Points, in no order, along strands that fork, close into loops and pass close to each other.
(in the rows, 128 means zero)
Points whose rows are less than 175 apart are linked; no others are. Some points are linked to none.
K_636: [168  91 154 135 116 119  57 172 166 121 121 125 108  98 155 168 130 140
  91 135 172 110  89 160  81 136 151 154 157 114 108 144 110 143 122 126
 114 137 127 129 145 200 148 114 104  93 113 121 162 100 162 132 160 133
 122 158 127 117 125 144 163]
K_214: [116 129 121 154 113 150 106 118 125 141 138 123 171 145 119  87 115 105
 137 136  86 183 186 132 188 116 158 122  87 133 197 138 116 119 100 135
 146 107 109 105 134 135 129 141 121  90 128 122 169 145  94 112 117  90
 133 172 146 114  67 112  52]
K_965: [110 171 107 113 145 150 146 127 149 150 141 110 172 131 153 125 127 131
 151 153  74 154 153 113 187 107 103 137 141 196 108 155 146 151 106 190
 138 114 142 129 133 124 140 108 175 151 112  98 147 161 146 127 117  82
 150  93 126 133  87 134 115]
K_150: [161 116 169 189  39  90  79 135 147 159 144  90 161 176 149 140 125 157
 115  37 125 170 163 156 141  87 184 158  82 103 152 123 139 127 135 143
 158 149 134 114 177 121 163 152  73 151 103 140 163 184 155 113 115 114
  96 149  95 118 121 110  66]
K_828: [ 93 190 107 133 160 134 207 127  89 134 108 171  23 164  81  87 128 152
  94 118 177 135 110 107 135 117 121 116 108 158 100 163 114 157  98  86
  84 152 126 149  93  88 125 121 137 187  95 161 131 205  67 141 125 152
  92  83 137 122 119  88 124]
K_502: [113 122 109 132 108 134 132 129 109 118 121 176  78 144 106  86 127 133
 119 108 172 109  93 138 120 158 129 120 113 160 148  90  91 108 122 121
  79 113  90 119 121 138  92 123 112 114 155 126 127 103 110 103 148 120
 133 161 178 122 122  60  98]
K_885: [187  74 161 119  84 121  39 133 135 163 174  83 187 136 139 142 115 103
  94  81 125  83 182 142 149 141 163 118  77  89 141 130 115  74 164  85
 142 127 131  82 152 194  84 126  73  79 137 172 128  93 141 148 145 138
 157 188 102 120 118 118 113]
K_562: [155 132 150 136 133 117 113 164 137 138 141 134 102  90 103 144 157 130
  72 127 155 108 127 130 123 126 147 142 116 100  81 186 110 163 130  89
 128 175 157 139  99 156 137 119 124 148  72 168 133 163  99 203 143 184
 121 107  98 118 150 162 194]
K_325: [ 92 148 107 148 159 171 139 111 128 130 117 110 128 123  92  79 126 104
 130 168  80 208 147 140 171 106 165 112  99 124 184 161 104 143  93 120
 111 126 115 125 105 123 140 129 121  82 108 109 151 162  55 136  85 114
 109 160 172 114  75 120  87]
K_658: [ 92 162 101  85 176 135 199 123  81 111 114 175  66 102  93 106 135 106
 134 133 138  68 110  81 155 183  90  99 124 153 105 118 113 109 126  93
  72 129  92 134 112  98  80 126 162 129 153 160  67  93  90 149 145 169
 164 102 157 141 158 122 171]
K_59: [104 143  98  66 141 130 180 103 102 144 159 131 160 104 106 102 134  90
 180 117  90  55 130  84 174 164  71  98 127 172 108  81 138  79 146 123
 118 113 112 121 118 108  67 124 161 138 178 138  42  71 135 148 121 142
 185  90 137 138 159 120 158]
K_954: [133  57 160 131 127 129  79  97 123 114 130  88 178 126 127 128 116 119
 136 134  87 124 151 149  96 140 143  98 114  49 177 101 125  88 158 108
 147 125 129  93 136 139 109 139  96  62 171 124  95  69 117 108 125 144
 128 177 123 145 141 148 130]
K_571: [172  90 166 145 131 115  82 162 139 122 141 115 143  82 124 171 142 109
  58 121 144 100 158 139 124 139 155 139 108  47 107 167 106 140 150  69
 158 163 149 127 133 161 137 135 107 109  81 179 153 123 118 180 158 180
 117 141  85 117 152 193 180]
K_348: [139 138 132 136 118 126 122 144 126 145 150 130  94 118  99 112 157 129
  95 119 162 125 122 140 144 126 155 135 101 136 107 160  99 133 122 110
  99 168 133 124  98 152 122 108 114 145  80 156 126 158  91 182 129 157
 130 123 133 108 133 116 143]
K_973: [141 156 103 140 188 169 145 166 134  83  96 189  68  92 107 123 128 113
  81 214 139 147 124 100 166 147 139 136 127 131 126 194  97 159  85  83
  99 109 103 152 135 141 132 136 183  88 102 147 182 131  84 134 152 129
 115 140 154 133  77 134 131]
K_588: [108 122 139 121 139 130 144 109 108 114 126 150 129 113 101 118 122 101
 134 124 128 121 154 119 119 139 119 108 121  79 142 111 126 110 150  93
 142 133 126 125 102  87 111 139 124 131 140 157 103 105  94 151 128 172
 128 125 120 125 161 142 151]
K_577: [124 147 117  82 181 137 168 122 116 124 157 143 155 100 138 143 131 110
 148 142  94  80 174  69 171 143  76 118 151 148  90 154 147 146 152 135
 159 114 146 148 116 100 105 133 189 173 126 166  81 134 137 170 152 147
 175  61  90 148 147 175 200]
K_986: [168  53 164 133 113 120  58 153 149 114 125  95  90 108 132 152 146 144
  84 114 194  92  77 173  55 147 171 130 134  83 121 130  83 124 144 103
  81 155 124 114 141 205 127 121  66  56 129 129 133  89 138 121 148 145
 119 199 151 130 124 133 163]
K_85: [143 113 149 163  60 117  66 129 157 162 136  80 151 161 152 125 122 155
 140  76 125 178 136 171 127  87 180 155 107 146 162 126 141 128 122 175
 131 141 139 111 155 159 162 126  78 115 116  90 160 163 155 115 102  90
 126 166 137 113  98 105  88]
K_378: [108 152 103  84 164 146 182 125  86 125 149 168 125  86 102 104 132  91
 129 134 117  62 161  71 191 176  84 107 114 148 107 118 112  97 142  88
 113 111 105 131 115 104  61 134 181 126 159 181  75  90 102 162 149 152
 188  95 131 129 141 136 179]
K_737: [127 127 132 136 145 131 117 129 153 107  82 130 112 139 159 159 117 152
 153 166 116 162  86 151  78 120 112 150 190 133 122 121 145 163 112 171
 139 109 129 153 130 126 168 125 142 131 151  70 158 111 173  80 134 103
 116 122 127 137 122 141 128]
K_958: [134 119 120  73  74 113 125  98 127 154 160  96 178 137 120 109 143 115
 177  89 118  73  89 142 121 130 102 114 127 175 109  68 159  68 162 159
 114 132 144 116 113 146  86 102 105 142 176  94  42  86 156 138  87 124
 165 119 146 141 167  92 133]
K_364: [156  49 175 151 127 111  62 106 148 109 111  69 181 128 151 166 119 140
 126 135  92 136 132 163  59 135 147 117 144  31 164 112 137 111 169 126
 163 129 133 105 159 152 154 142  78  72 160  98 128  76 156  75 128 138
 109 172 106 163 140 170 135]
K_311: [120 177 110 156 137 132 158 142 122 150 124 142  58 153  89  90 142 150
  86 124 165 155 110 126 143 103 154 137 104 152 111 177 106 162  93 108
  92 162 137 145  95 122 140 108 122 169  70 145 147 208  78 160 110 137
  95 105 143 110 105  93 109]
K_594: [102 119 141 155 136 133 147 105 117 105 112 135 109 123  94 116 125 123
 107 123 129 167 140 138  92 114 152 112 117  47 163 132 113 136 150  80
 136 143 127 136 105  79 146 155  97 121 121 154 136 146  81 132 114 171
  84 136 127 116 148 144 125]
K_684: [151  67 144 112  92 120  88 122 135  95 116 135 134 132 141 136 112 137
 130 112 150  80  85 154  62 153 130 115 148 101 142  72 117  98 162 117
 114 103 114 102 126 151  98 123  92  85 191 112 104  57 162  85 155 136
 126 179 142 145 154  98 134]
K_220: [160  48 156 139  78 118  59 130 154 104 121  92 114 140 154 146 134 168
 121  88 179  93  62 180  25 129 156 128 146  95 138  87 111 119 156 129
  83 124 127 109 145 185 133 118  57  78 171 103 120  74 163  82 138 125
 110 186 157 138 134 102 146]
K_682: [167 122 138  92  78 133  72 140 166 181 175  82 194 111 154 142 145 116
 131 114 108 112 146 139 186 120 126 133 109 176 106 139 147 106 137 168
 135 141 155  99 135 198 110  96 122 113 108 110 120 128 158 178 115 101
 175 144 117 114 122 129 150]
K_913: [ 88 159 102 134 159 166 151 103 128 154 119  85 117 119  93  80 160 110
 137 167  94 197 116 148 168 100 166 119 109 144 144 165 112 146 100 148
  91 158 134 131  91 130 138 104 120 100  89  91 110 187  64 161  55 118
 118 131 174 119 101 117 123]
K_455: [127 133 123 107 124 125 138 149 128 137 123 136  38 132 122 126 164 146
 113 113 209  89  50 158  97 150 122 140 150 184  74 138 117 129 117 135
  35 160 126 141 105 171 125  93 121 136 120 120 113 113 115 141 135 117
 147 118 185 117 139  89 172]
K_843: [122 152 103 108 135 130 165 146 122 131 142 181 126 159 159 120 106 146
 152 107 142  91 122 100 159 143  79 133 156 221 103 114 135 130 116 164
 114  70 103 139 152 112 111 121 172 174 151 135 150 115 178  79 173  92
 145  74 125 138 102  91  99]
K_401: [114 108 148 131  94 121 123 101 105 134 152 120 140 128  92 100 136 108
 115  81 149 105 155 138 127 135 141 104  84  80 147 104 114  79 165  83
 135 157 127 102 107 111  92 140  87 137 127 185  85 113  89 164 121 177
 130 138 123 110 168 116 139]
K_200: [139 120 118 129 187 170 128 155 116  83 109 180 100  74 107 130 127  87
  80 216 128 124 148 103 159 169 142 121 110  93 146 166  97 122 110  61
 113 122  98 129 130 154  93 145 177  37 130 162 153  81  72 150 158 131
 138 169 156 131  94 156 144]
K_848: [146 142 132 194  89 105 105 147 158 115 119 158 139 152 158 153  86 156
  99 109 137 167 158 119 144 100 148 158 123  99 154 137 121 165  85 127
 171 102 115 129 171 107 178 148 132 153 104 129 218 172 150  91 154  90
  87 145  99 110  84 127  55]
K_544: [141 139 109 169 109 137  90 156 147 150 140 121 114 149 112  94 128 124
 118 112 137 179 155 140 184 105 179 141  76 144 175 163  87 137  79 132
 108 134 118 116 135 171 144 124 101 102  83 132 182 178 100 148 115  91
 124 181 154  93  61  91  58]
K_597: [112 151 104 128 170 151 189 142 101  87 116 210 107 111 122 109 108 109
 119 166 136 122 157  76 165 155 103 122 132 129 150 133 108 126 114  81
 129  77  97 137 132  81  98 160 188 121 140 174 161 114 101 112 171 130
 129 120 131 127 102 118 109]
K_540: [110 131 134 102 169 127 157 103 124 102 110 128 161 115 137 157 118 102
 178 177  72 142 149 103 103 119  88 128 170  87 128 137 169 146 143 135
 183 115 156 157 115  76 152 146 160 153 142 119  98 131 143 133 119 158
 135  93  82 150 167 192 166]
K_18: [133 122 148 162 142 126 116 125 159  92 110 124 173 100 151 181 100 119
  95 163  89 173 165 110 120 108 134 137 145  48 146 171 147 172 130 107
 197 103 149 141 145 100 193 159 145 123 101 147 198 153 136 119 142 133
  85 135  83 118 110 201 131]
K_746: [126 152 118  79 125 114 161 121 119 160 181 120 176 129 143 131 147 128
 164  98 111  68 151  86 172 129  68 113 129 195  76 123 166 112 160 165
 161 130 144 124 120 111  99 112 164 200 134 139  62 138 164 157 140 129
 173  54  88 146 158 134 169]
K_254: [162 102 123 140 162 153 128 168 119  76 115 195 128  89 141 152 103 107
  79 199 149 111 166  88 163 170 136 136 115  88 151 143 100 122 112  62
 156  97 100 111 146 147  99 159 181  63 140 175 185  86 107 125 186 115
 131 158 127 122  93 152 113]
K_718: [145 153 129 109 102 139 102 145 165 173 165  82 180 106 157 145 152 134
 133 132  91 141 154 132 176 103 115 145 128 193  92 161 155 139 115 198
 144 143 169 117 132 168 143  90 151 146  86  96 127 155 158 177 111  84
 163 109 117 119 109 141 153]
K_804: [139 121 136 187 131  98 148 134 124  98  92 166  59 138 127 137 114 169
  83 111 185 150 101 132  54 102 155 137 141  51 127 118 110 180 139  86
 149 136 114 153 137  88 172 167  97 155 112 146 189 170 129  90 150 155
  54 137  97 116 144 143 106]
K_358: [ 98 157 108  91 198 127 185 116  94 122  98 139  70 145 125 134 127 134
 177 143 124 116  81 110  94 138  84 118 164 154  94 118 138 151 113 140
  97 126 121 164 106  84 128 120 148 165 145 118  80 127 142 115 120 144
 130  80 129 158 163 138 164]
K_786: [105 105 129 128 161 159  97  99 136 113 102  94 148 118 124 117 126 113
 155 185  66 177 113 159 114 127 139 115 136 101 177 125 118 126 110 153
 124 130 118 129 117 149 141 132 125  61 150  73 115  98 103 108  96 116
 120 170 164 139 103 151 119]
K_875: [154  69 140 138 121 117 102 139 126  89 111 168 120 116 136 138 109 135
  94 125 172  85 113 136  83 166 142 121 140  78 137  96  99 116 154  89
 132 112 101  96 146 138 108 142 110  91 159 144 142  74 139  98 178 148
 110 173 128 131 148 122 125]
K_187: [114 156  97  81 140 117 183 127 101 146 154 153 132 156 148 125 121 135
 176  94 136  68 118  87 153 144  65 116 147 221  85 108 150 112 141 165
 122  92 119 134 136 107  97 120 163 194 156 141  89 117 182 101 153 114
 155  49 109 151 136 107 135]
K_550: [170 111 169 129  71 105  76 144 155 148 162 121 188 118 160 177 113 122
 109  96 114 104 170 135 146 121 123 152 119 107 110 139 150 119 150 130
 181 140 148 111 149 140 132 125 120 154 112 152 148 132 170 151 155 152
 137 122  71 120 147 157 144]
K_868: [152  83 178 142 104 101  85 113 147 123 119  87 169 129 147 178 126 137
 139 109 104 139 129 162  70 111 138 143 151  54 125 114 162 132 171 136
 188 146 145 130 144 117 169 142  90 136 139 113 128 113 164 113 123 166
 106 132  81 142 168 172 145]
K_651: [156 100 128 147 150 125 128 165 124  77 100 203  99  97 142 144 106 128
  76 170 183  97 127 107 111 165 139 136 134  84 135 124  97 131 135  72
 143 104 101 114 150 130 123 152 151  93 139 165 175  95 124 106 193 138
 106 156 124 124 133 140 113]
K_148: [145 157 111 139 180 148 127 174 146 100  93 175  71 108 139 140 122 138
  88 188 153 138 100 110 129 139 123 147 157 156  94 180 107 175  85 124
 102 106 114 159 140 148 152 125 175 120 100 128 188 138 130 124 162 114
 110 115 138 132  84 134 135]
K_172: [125 109 149 189 126 117 154 111 125 102 105 126  93 143 103 128 124 152
  87  89 148 186 134 135  67  90 168 115 112  11 162 127 114 163 157  63
 141 145 136 153 131  64 180 177  75 132 106 160 169 178  97  99 110 155
  49 137 104 108 153 147 105]
K_135: [ 98 172  79 102 159 155 168 126 110 176 162  95 124  97  88  76 183 101
 138 145 109 119 116 109 209 135 129  93  85 198 105 149 108 114 118 139
  80 161 119 112  99 148  94  89 143 119  90 118  63 142  73 192  83 109
 162 122 174 120 126 100 152]
K_356: [100 175  94 105 159 142 167 131 120 182 152  70 121 120 109  97 190 141
 135 136 124 135  92 132 166 104 130 113 120 195  78 154 129 135 120 168
  88 175 153 126  92 151 122  83 145 141  75  89  60 174  96 187  71 105
 146  86 165 124 142 107 171]
K_652: [127 141 101 117  63 119 136 118 134 176 147  88 133 165 156 112 151 157
 170  69 174 114  84 178 110  91 130 139 137 227 105  89 181 110 133 194
  86 131 159 137 134 165 123  83 113 157 143  73 113 136 163 112  76  61
 154  97 170 113 132  61 116]
K_895: [100 131 115 133 162 166 163 124 109  93 115 169 154 111 121  97 108  95
 137 182  89 154 172 103 171 147 119 109 115 113 194 125 112 117 101  95
 145  81 100 121 128  99 103 160 176  78 158 144 164  99  91 108 138 111
 128 151 151 124  85 129  94]
K_322: [ 84 165  82 113 126 149 161 105 112 177 159  91 169 119  95  69 162 103
 160 130 101 139 135 117 196 121 125 100  89 201 135 111 124  97 123 162
 113 138 121 108 119 121  98  99 133 120 125  99  80 137  94 149  73 100
 154 119 166 119 119  88 101]
K_593: [122 113 129 130 173 143 111 122 142  92  87 128 119 108 133 142 121 121
 141 197 101 159  90 144  93 138 129 125 166 100 142 136 122 148 116 134
 132 118 114 147 122 135 150 137 149  85 145  88 140  95 130 105 130 127
 118 140 143 142 122 158 143]
K_985: [112 115 120  99  93 114 142  92 123 129 127 120 153 158 128 112 120 131
 201 100 107 106  99 144  91 129  91 126 142 148 130  57 161  84 152 164
 140 112 132 123 114 109 106 124 107 151 190  84  70  89 160  98  95 127
 143 114 132 150 170  95 112]
K_171: [ 99 134 113 100 164 124 182 118  89  98  90 168  68 130 107 121 124 123
 161 134 142  94  78 110  87 171  92 110 160 131 108  86 117 119 133 121
  91 124 101 145 109  91 103 130 138 139 165 125  78  86 128 113 142 164
 139 119 143 151 172 114 146]
K_459: [111 142 130 146 121 133 131  95 146 130  88 117 146 170 150 135 111 151
 174 142  79 192 120 148 103  99 114 154 160 148 147 101 169 153 116 191
 164 106 138 142 131  91 162 130 135 148 162  62 158 140 166  58  94  90
 121 122 122 140 114 124  81]
K_64: [152 130 138 152 152 134  84 174 167 112 100 139  96  88 146 169 124 144
  81 180 155 147 100 140 101 129 149 155 162 120 104 180 113 179  91 129
 120 130 127 153 144 173 174 123 144 107  90 116 192 129 147 136 161 126
 104 138 132 122  99 163 152]
K_231: [ 97 145  92 114 118 126 164 114 113 154 121 119  97 168 131 109 143 153
 172  88 162 117  61 156 102 118 109 128 145 209 108  80 147 115 123 179
  71 119 126 148 118 135 114 104 120 150 159  86 105 112 149  89  93  77
 137  95 176 124 134  67 109]
K_152: [122 101 126 119 140 148 130 120 112  92 111 165 152 124 145 112 100 116
 146 167  94 128 130 118 135 167 108 113 141 128 181  88 121 106 121 123
 144  80  92 110 137 128  97 147 155  71 183 114 140  56 134  78 153 111
 136 157 147 137 110 110  97]
K_73: [120 113 131  93  80 121 117  99 117 155 167  82 141 124  94 103 159 117
 146  96 150  81  81 156 122 139 135 111 114 151 111  90 122  75 155 138
  88 171 139 112  94 164  80  99  92 132 137 114  35 107 116 177  88 145
 153 136 162 121 174  97 163]
K_440: [108 150 128 114 105 128 140  86 142 150 125  89 194 147 147 127 130 125
 190 137  45 182 156 134 149  91 106 144 138 157 137 112 189 127 138 198
 182 128 159 128 126  80 153 118 142 154 149  66 104 155 152  91  67 107
 145 109 114 150 130 148  87]
K_808: [124 116 162 132 119 107 125  96 136 123 104 100 173 143 151 172 119 124
 174 135  77 158 147 141  75  98 104 143 158  66 132 121 191 140 162 153
 206 132 162 140 124  70 171 142 118 165 143 104 111 137 164 113 106 157
 112 112  71 150 172 183 137]
K_354: [136 113 138 182  93 118  77 127 162 129 106 123 135 163 156 138 103 160
 131 107 121 182 134 159 113 105 162 154 128 121 176 117 127 153 105 156
 149 105 114 121 164 131 168 145 107 116 133  88 195 144 155  67 135  81
 109 166 125 120  90 116  63]
K_590: [121 158 111 106 175 119 165 148 102 128 113 168  65 151 138 140 123 152
 129 124 174  89  94 104 104 145  90 131 157 178  68 141 132 164 120 132
 102 130 125 156 115 110 128 121 157 187 124 150 108 140 152 122 167 148
 127  64 112 148 148 133 166]
K_957: [134 140 131 146 156 143 136 146 154  77 109 159 165  98 159 168  90 125
  98 194  93 157 171  88 152 122 122 142 156 102 135 178 137 172 103 114
 184  90 131 151 153 112 158 152 192 130 108 152 205 149 141 119 161 114
 110 126  96 119  80 179 119]
K_451: [130 113 137 120  64 118 100 117 140 163 155  78 130 144 131 121 159 144
 149  83 169 122  81 180 101 107 154 137 123 169 118 101 140 101 145 167
  93 160 150 123 109 178 121 101  88 132 127  93  88 136 142 146  80 108
 144 133 164 115 145  83 138]
K_763: [ 90 167  87  80 222 150 195 114 111 125 113 112 101 118 110 114 140 114
 182 172  71 125  95  99 141 135  90 109 156 156 105 140 132 142 106 142
  91 125 121 155 114  91 131 120 173 134 132 108  62 129 117 136  93 130
 142  73 147 153 139 156 166]
K_201: [152 142 155 188  54  91 108 141 141 149 149 132 157 163 153 145 106 148
 104  60 133 151 176 126 138  85 144 162 105 104 129 135 144 140 123 138
 173 132 142 121 162  92 170 145 112 191  96 155 175 195 158 129 139 124
  94 123  73 112 127 125  70]
K_486: [ 80 158 112 120 116 113 175 103  84 150 119 113  64 172  88 101 153 157
 151  86 187 118  62 150  94 131 125 124 122 176 102  77 127 113 129 146
  69 170 120 141  93 120  97 106 105 179 134 112  69 142 112 121  87 132
 125 103 171 124 155  63 125]
K_165: [174  99 150 135  57 106  59 143 139 161 173  97 155 145 126 125 134 125
 107  61 161 100 149 153 151 126 166 132  75 137 135 127 111  89 143 120
 124 146 129  89 139 187 100 118  67 122 109 162 132 133 144 163 134 128
 146 171 120 107 119  89 111]
K_532: [131  93 158 171 138 121 125 117 137  92 121 127 187 124 140 158 100 118
  95 138 100 167 194 112 116 120 148 114 121  16 190 134 140 123 159  82
 187  96 136 121 151  87 172 181 116  87 125 158 185 112 114  88 142 123
  87 151  91 126 127 183 111]
K_891: [161  66 159 138 121 129  64 122 128 131 146 102 200 124 146 142  99 111
 100 132  96 120 198 129 133 148 152 108  98  52 182 122 124  81 153  84
 164 105 127  89 166 158 105 153 106  57 150 156 151  75 116 109 148 122
 137 188 102 134 103 151 111]
K_501: [110 145 121 116 191 119 177 120 100  92  90 163  55 113 105 142 126 128
 126 159 148 125 109 103  64 132 113 108 159  78 101 142 137 169 139  81
 124 142 147 170  93  72 147 147 131 160 124 148 101 148 101 152 133 198
 109  97 102 147 182 177 195]
K_56: [117 142 136 130  68  92 153  95  89 148 175 140 146 156  96  91 133 127
 136  58 177  88 152 116 144 133 124 114  85 129 130  93 139  73 168 101
 151 146 129 103 109  91  83 144 106 202 134 187  86 139 108 160 123 166
 136 103 114 109 171  88 113]
K_120: [148 100 122  86 120 152 101 138 136 119 133 151 163 113 156 123 109 105
 135 168 111 100 111 125 150 167 108 122 147 177 153 105 126  98 114 129
 105  79 103 108 140 181  78 124 154  52 178 109 130  50 154 101 155  78
 168 168 158 135  93 106 113]
K_650: [105 157 115  91 203 125 187 124  96 101 129 170  99 104 120 136 125 108
 137 148 129  89 150  68 128 147  87 113 152 120 100 150 140 153 139  88
 126 118 141 162 105  77 117 146 174 170 127 177  88 139 114 167 149 175
 150  67  98 146 167 177 211]
K_232: [143 142 138 136 143  96 137 164 115 124 117 174  74 142 150 156 109 158
 103 112 198  90 105 114  66 135 108 145 173 141  69 133 134 170 127 120
 135 140 142 154 125 119 149 126 140 206 112 154 144 153 166 129 185 166
 102  81  81 138 153 139 167]
K_313: [134 136 123 157 160 108 150 147 116 105  79 183  44 145 138 142 110 164
 106 142 191 125  93 119  53 120 121 146 167 105  94 118 120 182 124 107
 135 123 121 158 127  94 157 142 132 175 126 136 172 153 145  97 165 156
  81 112  99 136 149 137 127]
K_969: [110 132 128  91 120 121 144  87 133 142 135  81 180 141 123 122 138 114
 206 136  58 140 132 138 124 108  88 132 142 147 131  87 177  96 145 181
 167 140 152 127 115  95 132 115 128 150 162  61  51 118 150 120  62 121
 149 104 124 153 166 141 116]
K_299: [188  82 154 173 127 104  78 171 143 107 137 114 138  96 133 171 125 120
  46 116 146 130 174 125 124 133 173 134 103  20 134 162  98 138 128  65
 162 142 132 121 179 168 164 153  89  84  77 179 205 130 130 139 170 132
  87 165  88 116 113 180 119]
K_759: [155 132 138 140  92 127  69 157 169 137 144 125 169 123 165 163 108 127
 118 130 106 156 171 131 168 117 134 156 125 158 141 155 129 138  93 163
 156 117 133 115 162 168 150 115 140 121  99 118 193 139 161 135 153  87
 136 155 106 106  76 138  99]
K_560: [ 84 155 108 122 102 124 169 102  91 145 146 150 135 148  97  75 124 116
 157  91 138 119 150 112 157 138 112 106  96 156 146  86 125  85 134 124
 127 117 109 117 111  87  87 135 124 164 153 149 105 125 105 126 118 147
 134 107 144 114 142  78  92]
K_792: [ 98 127 124 118  99 127 146 116 108 127 120 119  35 144  92 104 168 152
 117  94 210 101  43 167  77 145 139 124 125 165 109  96  99 108 129 134
  30 176 115 133  97 155 104 101  91 132 136 117  84 121  95 128 106 135
 133 147 198 116 142  65 139]
K_104: [156 155 118 161  88 126  86 178 157 154 151 121 132 138 139 135 125 137
 108 109 141 158 161 135 184 104 156 161 101 164 137 169 110 148  67 158
 124 130 137 114 150 177 158 105 123 136  75 130 193 181 138 160 140  83
 126 153 129  91  72 106  84]
K_7: [ 96 154  95 115 139 151 148 121 125 150 133 128 142 137 127  87 133 117
 159 145  96 158 127 129 181 126 121 122 129 199 141 120 121 126 103 177
 113 108 110 124 128 125 120 116 144 125 134  97 137 132 121 107 101  87
 149 116 159 125  94 101  93]
K_284: [121 101 136 125 113 139  93 106 140 140 128  91 139 136 123 110 136 127
 155 126 113 150 103 169 109 121 146 123 130 133 152 104 126 108 131 162
 110 143 126 115 118 153 124 117  96  98 150  82  98 106 122 116  95 117
 133 156 157 130 130 112 119]
K_421: [103 149 105 107 172 158 136 116 152 158 124  57 135 111 113 111 169 118
 159 181  78 176  93 150 146 100 139 131 145 161 114 148 132 146 101 178
 100 159 151 140 104 143 149  98 139 103 100  62  82 153 103 163  60  99
 141 115 165 130 127 145 153]
K_757: [172  93 168 176  97  99  83 145 147 122 140 112 187 130 155 176 103 127
  77  92 110 141 198 126 135 120 157 135 110  33 156 140 134 122 142  92
 189 115 131 111 190 128 172 160  99 110 104 163 200 127 145 110 159 117
  97 160  77 125 117 169  98]
K_103: [118 142 119  83 205 149 147 115 138 103 111 107 143 105 133 153 132 108
 171 201  52 136 115 108 131 130  94 129 180 124 110 154 144 157 121 149
 141 119 140 165 120 105 146 133 184 128 131 101  91 123 144 142 114 131
 151  85 122 154 134 196 180]
K_243: [ 99 164  94 118 174 142 205 131  92 109 113 199  91 149 132 106 106 131
 155 140 133 118 129  83 150 151  84 119 145 170 133 114 114 138 106 122
 114  71  94 145 138  71 106 151 179 155 154 151 149 118 136  78 163 126
 129  93 137 139 106 103  91]
K_672: [ 94 165 118 121 170 125 201 122  93 101  99 186  26 124  79 110 133 130
  96 133 171 121 119  94 101 136 119 104 126 106 109 158 116 154 125  64
  92 153 132 158  94  73 128 142 133 165 114 169 116 166  64 151 137 188
  96  98 125 133 155 130 166]
K_934: [138 152 152 140  47 100 105 120 163 167 136  95 178 155 176 163 117 155
 140  84  98 167 169 145 143  81 125 174 125 171 120 124 189 135 133 208
 179 137 167 118 155 118 169 107 129 178 120  92 142 178 183 108 106 107
 125 117  96 135 123 128  90]
K_331: [175 131 151 129  47 109  63 138 145 192 189  64 190 135 134 130 160 129
 120  60 131 114 166 146 182  98 161 135  59 158 119 142 142  86 147 156
 141 167 159  84 131 195 104 105  82 128  81 145 117 163 146 197 102 120
 160 156 115 103 133 101 118]

A piece is all that can be reached along the links. How many separate loops has the piece of each point below (a circle has one, a figure eight two, a Y none), and how many tips (points with one link)?
K_135 -> loops 0, tips 3
K_597 -> loops 0, tips 2
K_986 -> loops 1, tips 0
K_792 -> loops 1, tips 1

How many points has the smallest loop of links through each point below? Write 0 if it is on no loop.
K_651 -> 11
K_459 -> 11
K_808 -> 0
K_85 -> 5
K_672 -> 0

A tip is a point with one link. Name the tips that can be reached along the links from each point below, in the order of the rows.
K_965 -> K_59, K_759, K_560
K_792 -> K_455
K_299 -> K_957, K_120

Name the points in between on the shortest way along the links from the first point to the second, in order.
K_331 / K_313 -> K_165 > K_885 > K_891 > K_954 > K_364 > K_868 > K_808 > K_540 > K_103 > K_763 > K_358 > K_590 > K_232
K_969 / K_486 -> K_985 > K_958 > K_73 > K_451 > K_652 > K_231
K_593 / K_792 -> K_786 > K_284 > K_451 > K_652 > K_231 > K_486
K_544 / K_868 -> K_214 > K_325 > K_913 > K_421 > K_356 > K_135 > K_322 > K_7 > K_965 > K_718 > K_682 > K_331 > K_165 > K_885 > K_891 > K_954 > K_364
K_171 / K_401 -> K_358 > K_590 > K_232 > K_313 > K_804 > K_172 > K_594 > K_588
